The views of a scene show one set of named points, each view turned or mirrored, and shifted as a whole, with a little noise and some points left out.
In the rows, 128 means zero.

Scene 1
View 1
q_919: [126 114 138 143 138  92 130  89 112 134 146 147 107 113  97  68 114 109
  68 129 181 144 116 144 146]
q_379: [178  72 117 135 141  97 113 143 178 160 167 158 111  96 116  98 147 127
 165 150 134 113 117 122 143]
q_274: [149  93 119 140 124  92 125 135 155 149 159 157 108 108 108  76 128 124
 118 147 153 127 112 137 156]
q_733: [129  96 139 149 122  87 118  99 128 136 143 151  99 129  90  64 100 114
  83 112 179 138 111 122 154]
q_19: [165  67 140 127 166 101 103 108 148 146 162 152  96 116 117  92 143 140
 146 115 125 118 101 107 124]
q_451: [174 100 126 116 193 138 114 122 135 147 179 149 113  68 135 119 184 139
 150 167 133 111 113 135 106]
q_636: [107 165 138 119 165 190 132 133  66 113 181 169  88  77 125  97 149 155
  67 159 179 124  89 152 111]
q_727: [140 105 119 133 144  74 142 105 132 142 156 144 113 107 109  61 129 111
  77 155 145 150 114 165 156]
q_872: [148  87 130 124 138 127 112 148 144 138 173 172  83 119 120  86 135 160
 138 131 125 112  84 116 134]
q_827: [180  66 122 134 147  91 111 127 174 157 164 152 112 104 116  95 145 126
 161 141 130 116 117 117 139]
q_689: [165 111 114 110 193 120 136 125 128 146 183 147 119  68 140 101 185 133
 119 188 117 129 113 168 120]
q_317: [154 108 122 115 180 114 131 117 123 140 176 150 111  86 131  92 167 135
 107 169 127 133 106 157 126]
q_42: [141 119 129 123 168 133 126 120 113 136 172 154 104  88 123  93 153 135
 104 156 152 128 105 146 124]
q_132: [133 143 106 134 125 138 146 156 124 139 174 164 115  73 116  85 141 121
  88 191 179 131 116 171 151]
q_866: [146 101 139 133 151 137 106 120 127 137 166 159  96 101 112 101 139 141
 128 127 162 112 104 111 121]
q_308: [137 100 126 139 131  82 131 113 136 140 156 152 104 118 104  64 117 116
  89 140 154 143 111 146 158]
q_809: [140  97 138 134 144 116 113 113 128 136 160 155  96 113 109  84 125 132
 110 123 157 126 103 123 136]
q_211: [129 125 121 132 124 134 131 148 126 134 169 169  96  99 114  78 128 137
  97 157 164 127 101 147 149]
View 2
q_689: [175 111 126 170 201 131 155 112 137 171 104 141 143 127 133 160 166 163
 125 124 134 105  99 167 139]
q_866: [135 123 137 110 148 104 116 102 154 158 120 124 172 136 137 128 170 121
 132 137 126 128 150 161 119]
q_919: [ 98 152 159 132 188 144 101 134 144 168 122  83 157 145 141 113 152  98
 108  91 112 136 156 161  88]
q_274: [121 137 144 132 142 144 113 114 159 139 111 113 142 139 123 123 135 141
 116 100 127  99 145 167  95]
q_451: [186  99 120 139 175 103 137  95 141 168  96 143 154 134 134 150 180 163
 131 143 129 113 118 166 149]
q_727: [113 145 157 163 188 160 116 137 144 156 118  99 136 142 132 127 139 127
 107  82 118 113 134 160  95]
q_19: [142 113 145 132 129 107  90 109 156 127 117 136 147 163 132 135 162 132
 118 140 116 117 140 139 139]
q_827: [159 112 130 129 124 117 104  97 158 128  95 133 135 149 122 131 151 163
 120 122 120  98 136 157 128]
q_872: [125 120 145 126 119 115 123 109 168 132 142 150 163 138 125 140 149 130
 137 141 140 104 139 155 115]
q_809: [118 132 148 122 151 121 109 117 155 149 124 116 161 144 135 125 157 114
 125 122 123 124 151 155 106]
q_379: [157 115 126 126 118 122 110  95 161 125  91 135 132 143 116 128 143 171
 120 114 122  87 138 163 118]
q_733: [ 92 153 162 119 156 138  84 131 155 146 124  85 154 153 136 105 146  97
 109  96 112 129 168 155  84]
q_317: [152 118 140 167 200 130 145 120 138 175 121 133 152 133 140 153 169 140
 126 124 129 118 112 161 134]
q_132: [131 143 129 130 192 153 172 112 147 187 118 105 168  94 126 131 141 143
 131  91 147 101 134 201  76]
q_211: [113 140 140 124 162 137 149 115 157 164 136 117 172 113 128 130 147 124
 133 111 145 109 144 178  85]
q_308: [105 147 156 143 164 152 107 132 150 146 121 101 145 145 130 119 138 120
 109  91 120 114 147 159  91]
q_636: [119 134 141 122 219 116 182 115 143 213 159 124 213  95 149 146 184  94
 154 142 155 142 136 184  99]
View 3
q_451: [169 140  91 135 143  90 108  85 144 151 122 194 112 164  80 121 112 122
 130 143  74 104 127 108 103]
q_211: [159 125  94 122 136  48 107 124  70 130 139 114 117 167  99 110 102 141
 152 148  94 120 133  78 149]
q_636: [175 120  64 158 175  32 120 116  55 134 113 163 157 192  75 101 110 106
 201 135 119  97 143  74 139]
q_809: [147 128 101 137 112  78 139 126  84 140 158 127 102 153 106 131 100 139
 159 119  91 125 126  89 137]
q_919: [147 107  86 137 128  92 127 162  76 143 165 117  93 172 114 131  74 133
 171 124 124 152 121  62 162]
q_689: [183 117  95 120 152  95 100  90 142 142 111 190 107 178  78 123  96 129
 124 158  92 108 131 102 111]
q_308: [151 103 104 119 117  98 124 151  89 139 161 110  81 167 114 139  73 147
 148 133 113 151 122  72 158]
q_727: [164  93 102 111 130 102 110 147  99 137 147 123  81 178 106 134  71 145
 141 147 119 149 124  71 152]
q_317: [177 112  99 126 142  95 114 105 120 140 123 170 104 176  85 129  94 132
 141 145 100 114 132  95 120]
q_379: [143 153 117 107 100  83 106 100 129 144 155 130  84 136 110 124 110 156
 104 145  51 124 116 107 121]
q_132: [165 124  75 115 165  46  70 127  86 134 125 126 121 182  94  91  92 133
 137 171 102 131 125  68 152]
q_866: [143 147  94 143 114  67 137 113  92 144 155 142 113 148 104 123 114 130
 162 116  76 113 125  96 128]
q_274: [149 125 109 111 112  78 108 126  97 137 155 110  87 153 112 125  95 154
 126 144  81 138 123  86 141]
q_733: [136 115  97 130 105  89 138 160  67 142 179  97  87 155 123 135  82 144
 167 115 108 152 119  68 162]
q_19: [146 137 120 132  91  99 153 102 115 144 159 144  88 139 106 147 108 147
 143 113  69 115 127 108 115]
q_42: [164 122  88 137 141  76 117 117 100 142 134 156 116 172  90 119  99 127
 157 139 100 116 129  90 131]
q_827: [145 150 114 117 101  89 118 100 131 146 155 141  85 137 107 132 110 150
 115 135  55 120 120 109 119]
View 4
q_727: [163 126 121 134 115 134 149 120 198 176 127 114 134 173 153 152 172 161
 153 158 124 102 128  90 154]
q_872: [153 100 131 134 120 126 138 103 140 123 139 134  94 117 130 135 148 122
 156 114 120 120 150 143 139]
q_733: [169 102 115 113 135 151 160 119 206 196 127 123  86 154 135 143 196 138
 148 110 134  97 127 103 142]
q_308: [167 119 121 127 122 141 151 118 194 172 130 121 113 161 144 153 181 147
 152 135 124 100 125  97 144]
q_451: [125 126 126 124 120 132 119 118 139 128 126  91 179 110 147 113 129 118
 143 166 145 139 165 167 152]
q_827: [144 139 134 120 136 152 130  90 162 113 141 109 144 103 133 139 158 119
 150 136 130 105 140 143 130]
q_132: [152 117 127 132  89 136 121 180 141 160 106 122 132 173 180 150 166 133
 128 172 113 139 117 115 123]
q_809: [155 102 118 119 126 140 148 116 171 169 128 120 103 135 135 131 167 129
 147 124 136 114 144 130 147]
q_19: [146 115 125 120 141 139 145  77 171 135 144 110 128 102 118 124 153 124
 161 118 140 106 159 145 153]
q_42: [143 106 117 130 112 124 136 129 154 162 123 107 142 140 149 123 145 135
 147 151 139 134 158 141 160]
q_317: [140 120 122 140 108 119 134 122 158 148 128 104 163 145 152 130 136 147
 152 169 134 130 157 132 163]
q_919: [164 103 107 113 123 149 156 145 201 218 113 114 102 170 150 138 192 143
 140 135 139 110 125 102 149]
q_274: [159 127 130 124 124 145 138 114 172 141 132 121 119 139 144 151 176 136
 146 138 119 101 122 112 127]
q_689: [130 132 125 142 104 117 123 125 145 130 126  95 189 141 160 129 124 144
 152 187 132 138 158 141 163]
q_211: [158 101 125 133 102 133 133 152 145 160 120 130  99 154 156 144 164 134
 139 139 118 131 130 122 133]
q_866: [144  99 120 115 126 143 138 122 154 159 125 117 112 117 136 122 161 113
 142 121 143 126 152 153 144]
View 5
q_636: [166 115  95 114  77  51 128  97  90 159 120 151 100  83  80  88 140 125
 118  78  66 154 107 236 118]
q_872: [139 121 124 105  99 137 102  89 101 184 128 116  82  86 118 133 151 140
 120  93 106 121 115 130 156]
q_308: [131 139 128 107 115 119  76 130  93 167  81 128  86 112 148 122 116 161
 113  52  90 162 118 132 114]
q_733: [142 121 135 117 133 148  85 134  82 170  78 128  90  97 149 104 104 176
 102  40  76 164 120 146 119]
q_451: [146 141 116 111  93  88 109  78 109 164 110  86  79  93  99 131 129  51
 146 100  60 119 107 123 136]
q_689: [133 161 106 101  77  52  92  92 111 163  97 101  74 114 107 136 138  64
 147  87  74 129 111 131 115]
q_211: [153 126 119 110  98  95 103 112 105 157 112 141 101 104 123 125 128 156
 114  92  95 154 112 164 125]
q_317: [132 151 109 103  85  72  89  99 102 170  97 108  74 108 112 123 135  91
 136  72  76 136 113 138 117]
q_42: [143 134 113 110  98  85 102 101  95 164 100 119  85  97 109 115 129 109
 127  75  71 143 113 159 122]
q_132: [158 138 116 107  90  54 104 119 116 135 103 149 111 125 123 139 112 141
 122 110  86 170 109 166 102]
q_274: [137 135 132 109 114 126  86 116 106 162  94 121  93 111 144 138 117 147
 118  85  95 150 117 115 127]
q_919: [140 129 127 116 123 115  86 137  83 163  69 134  90 104 140  99 103 159
 109  36  68 171 116 161 104]
q_379: [140 136 137 109 116 138  90  97 117 162 108  95  88 106 139 158 118 107
 131 109  92 128 112  80 145]
q_809: [143 122 127 115 115 134  97 110  89 174 100 118  85  88 127 112 124 141
 115  66  78 142 115 143 135]
q_866: [154 113 126 117 115 133 113  94  93 171 110 111  88  80 114 111 122 117
 122  84  71 133 109 148 143]
View 6
q_809: [128 147 107 134 106 123 108 119 145 144  93 124 112 141 116 117 143 137
 133 157 105 115 110 120 135]
q_733: [143 141  90 149 103 128  81 123 140 151  75 136  75 131  81 105 147 130
 118 139  84 119 116 115 142]
q_451: [ 90 135 133  94  98 141 152 136 177 124 119 107 146 155 170 167 153 159
 167 173 122 123  95 132 125]
q_211: [121 150 106 147 102 149 114 132 129 123  98 104 124 144 123 108 150 117
 128 149 142 125 134 134 137]
q_872: [106 151 109 130 123 109 119 103 136 158  92 113 139 144 149 114 130 149
 127 181 137 114 126 121 135]
q_727: [122 123  90 162  94 155  99 130 184 130 106 120  82 128 108 134 147 139
 111 132 111 153 129 121 150]
q_42: [124 145 120 133  93 147 130 135 164 117 124 110 129 149 135 131 148 129
 146 149 123 126 108 133 133]
q_689: [ 95 126 121 125  92 158 148 138 203 108 137  99 138 149 172 167 149 152
 146 158 137 151 111 131 137]
q_19: [104 138 112 111 115 101 117 104 167 164  89 131 118 141 145 142 135 171
 141 182  97 115 101 114 136]
q_317: [110 135 114 132  95 148 134 131 190 118 131 109 128 144 151 147 144 144
 142 152 125 143 110 128 138]
q_866: [119 153 120 114 105 120 119 123 133 143  93 120 128 149 129 121 148 137
 151 168 106 103 100 125 127]
q_919: [147 139  95 153  90 147  91 134 159 129  97 130  78 134  83 113 153 120
 125 124  87 130 112 122 143]
q_827: [ 77 126 106 105 112 125 119 121 156 159  71 118 118 143 150 159 151 173
 139 185 115 124 119 118 132]
q_132: [109 137 108 143  85 186 122 160 130 100  97  93 117 150 116 129 169 108
 132 136 146 135 136 143 133]
q_379: [ 67 122 104 108 113 132 117 124 149 161  61 112 115 143 153 159 152 174
 132 186 124 130 131 120 134]
q_636: [160 176 135 146  84 158 143 143 134  81 155  99 159 161 127  91 147  81
 157 130 142 108  99 147 126]
q_274: [ 98 128  93 138 106 141 103 126 146 146  74 114 100 136 120 132 150 147
 117 161 123 135 137 122 141]

In a view up to two points have been moved. Name them for each view, in the order of its rows, or write -.
view 1: q_827
view 2: q_317
view 3: q_451, q_308
view 4: q_42, q_919
view 5: -
view 6: q_132
